A landscape with many valleys, sampled at points; each row gives a point and its height.
A ball rolls from a point to the lowest of its 3 nearest points, and stops where none of them is lower. Distance is the straight distance between rows; heights are no part of it.
dep: [ 23  -4  -6 -28   7 -33   5  -6  36 -40  19  69]  height 255
gok: [-29  -1  18   4 -23  28  18  -5 -29  20  20  -7]  height 14
Keza: [ 34 -38  -3  -7 -12  -6  -1   8   9  24  13  17]  height 240
Mupom: [ 40 -13 -34   8 -16 -14  -6  49  25  50 -39  -7]  height 348
zuzep: [-29  16 -11 -10 -29  42  23 -34 -42  18  50  25]  height 467
mupa: [-38  20  29  23  -6  27  14  13 -28  16 -11 -44]  height 139
tumag: [-16  15  18 -27  12 -35   7   1  47 -59  33  48]  height 142
tudi: [-11  32  -8  37  72  -9 -38   0  -6 -15 -87 -18]  height 708
Bigoz: [ 23   4 -13 -33  23 -26  16 -36  16 -53  25  37]  height 179
dogug: [ 40 -29 -53 -33  12 -17   6 -42  16 -28  40  26]  height 374
Musa: [ 30 -21  31   1   4  -7  -1   8   5 -20  -6   9]  height 250
bufi: [ 23 -29   1 -26  31 -10  18 -50 -13 -40  39   2]  height 468
Gazum: [ 15 -17  41  -1  18  -3  10 -22 -10 -46  18  -2]  height 511
diba: [  6 -38 -72 -36 -16  -7  12 -44   4   3  63 -17]  height 595
mup: [ 19  19 -19  31   6 -20 -32  38  19  -3 -65  -5]  height 500
buk: [ 41 -45 -23 -30 -19 -12   0  -4  14  18  27  29]  height 301
raf: [-19 -27 -11 -27 -17  21  16 -33 -28  22  55  -1]  height 76
gasu: [ -4  20  -7  37  40 -14 -31  13  11 -13 -76 -11]  height 599
Fafot: [-16   2  43  24   9  11   3  -4 -22 -13 -13 -44]  height 324
tez: [  6  12  11   8  -9 -32 -20  32  38 -35 -11  51]  height 432
Mib: [ 22 -25  16  11  -7  -4   1  17  10   4  -9  -4]  height 110
Mege: [ 30  -5  19   3   4 -20  -1   3  24 -43   2  36]  height 384
gilod: [-27 -18 -26 -19 -42  24  13 -17 -16  47  48  16]  height 347
Fam: [ 43 -32 -17  -3 -20 -11  -8  42  23  35 -16   3]  height 176
gopiz: [-26  29   8  10 -23  29  10   9 -22  40  -3 -24]  height 235
ner: [ -3 -24  -9  -7 -45  13   9  17  -4  64  21  -1]  height 437
Lusin: [-11   3   4  26  19   2 -11  13  -8  11 -48 -55]  height 420
Vigi: [ 16   7  20 -17  30 -19  12 -34  12 -70  27  33]  height 349
Sez: [-33  27 -25  13  55   4 -21  13  -6  32 -60 -62]  height 447
papus: [ 23 -10 -10  22 -13 -10 -12  43  22  27 -42 -25]  height 442
zaze: [-28  39  -2   7 -43  32  13  13 -28  45  -2   2]  height 356
dezi: [ 11 -16  26 -23  44  -1  24 -55 -15 -61  39  -1]  height 448
veba: [  0   8  20  37  37  -5 -24  16  -6 -18 -63 -40]  height 463
seto: [-24  27 -22   5 -37  17   5  37  -3  68 -13 -21]  height 573
falin: [-39  23  22  -4  -9 -51 -11  22  60 -42  11  38]  height 237
Lar: [-43  26  39   1 -26  40  22 -13 -38  19  21 -20]  height 265
bisom: [-10 -13  44   8  -3  12   8  -9 -20  -8  14 -18]  height 362
vom: [ 37  -9 -11   0 -26 -29 -19  36  38 -12 -13  58]  height 455
rafuz: [-24 -16  67  16  18  16  21 -26 -32 -23  19 -36]  height 547
Bufig: [-39  24  24  27   0 -42 -29  30  50 -46 -21  36]  height 338
lela: [ 42 -29   0 -18   8 -12  -3 -16   7 -17  21  33]  height 361
Zas: [-48  44 -37 -12  65  20 -26   7   3  59 -61 -54]  height 460
raram: [  3   5  44  30  21  -7 -17   5   2 -52 -21   0]  height 465
lun: [ 12 -35 -37 -36  15  -2  15 -61  -9 -16  51  -8]  height 406
gose: [-22   5 -31 -26 -43  28  10 -31 -27  32  57  14]  height 328
pezek: [ 37 -41 -52 -40  -1 -23   4 -34  11  -4  35  27]  height 353
vig: [ -3  27 -17  31   3 -28 -35  41  39 -18 -58  25]  height 174
naliv: [  2 -38  -2 -15 -21  14   9  -2 -14  31  35   2]  height 257
tokal: [ 25 -10  30  30   4   1 -10  19   1 -21 -21  -6]  height 282
ganof: [-19 -20  25 -14  10  19  23 -33 -38 -11  46 -20]  height 574
zafi: [-20  49  18   1 -42  51  13  -3 -43  23  20   4]  height 423
Sop: [ 18  -5  12 -28  29 -21  23 -41  -1 -69  26  32]  height 300
Zuzu: [ 11  10 -37  23  18  -2 -18  41  15  46 -62 -41]  height 706
sabav: [-16  12   1  20 -15   5   0  26  -3  42 -27 -44]  height 354
Sovis: [-21  29  -7 -13 -46  46  14 -13 -47  36  30  28]  height 515
buner: [ 16  -2   5  28  19  -7 -16  21   3   3 -54 -27]  height 492
fud: [-22  78 -35  13 -25  36  -9  38  -2  64 -28 -36]  height 728

For each start below, name the point where the ball stops.
tudi -> gok
bufi -> Bigoz
dezi -> Bigoz
tez -> vig
Sovis -> raf
Zas -> gok
fud -> gok
veba -> gok

Call two points neighbours if one is among the 3 nearest of the other. Go from one point of each pair to the other, from neighbour to neighbour, staying as low as possible. Name the highest point that can't be avoided.
vig and Bigoz -> Bufig
mupa and Bigoz -> buner
Mib and Fam -> Keza
mupa and gok -> gopiz
tumag and Bigoz -> dep
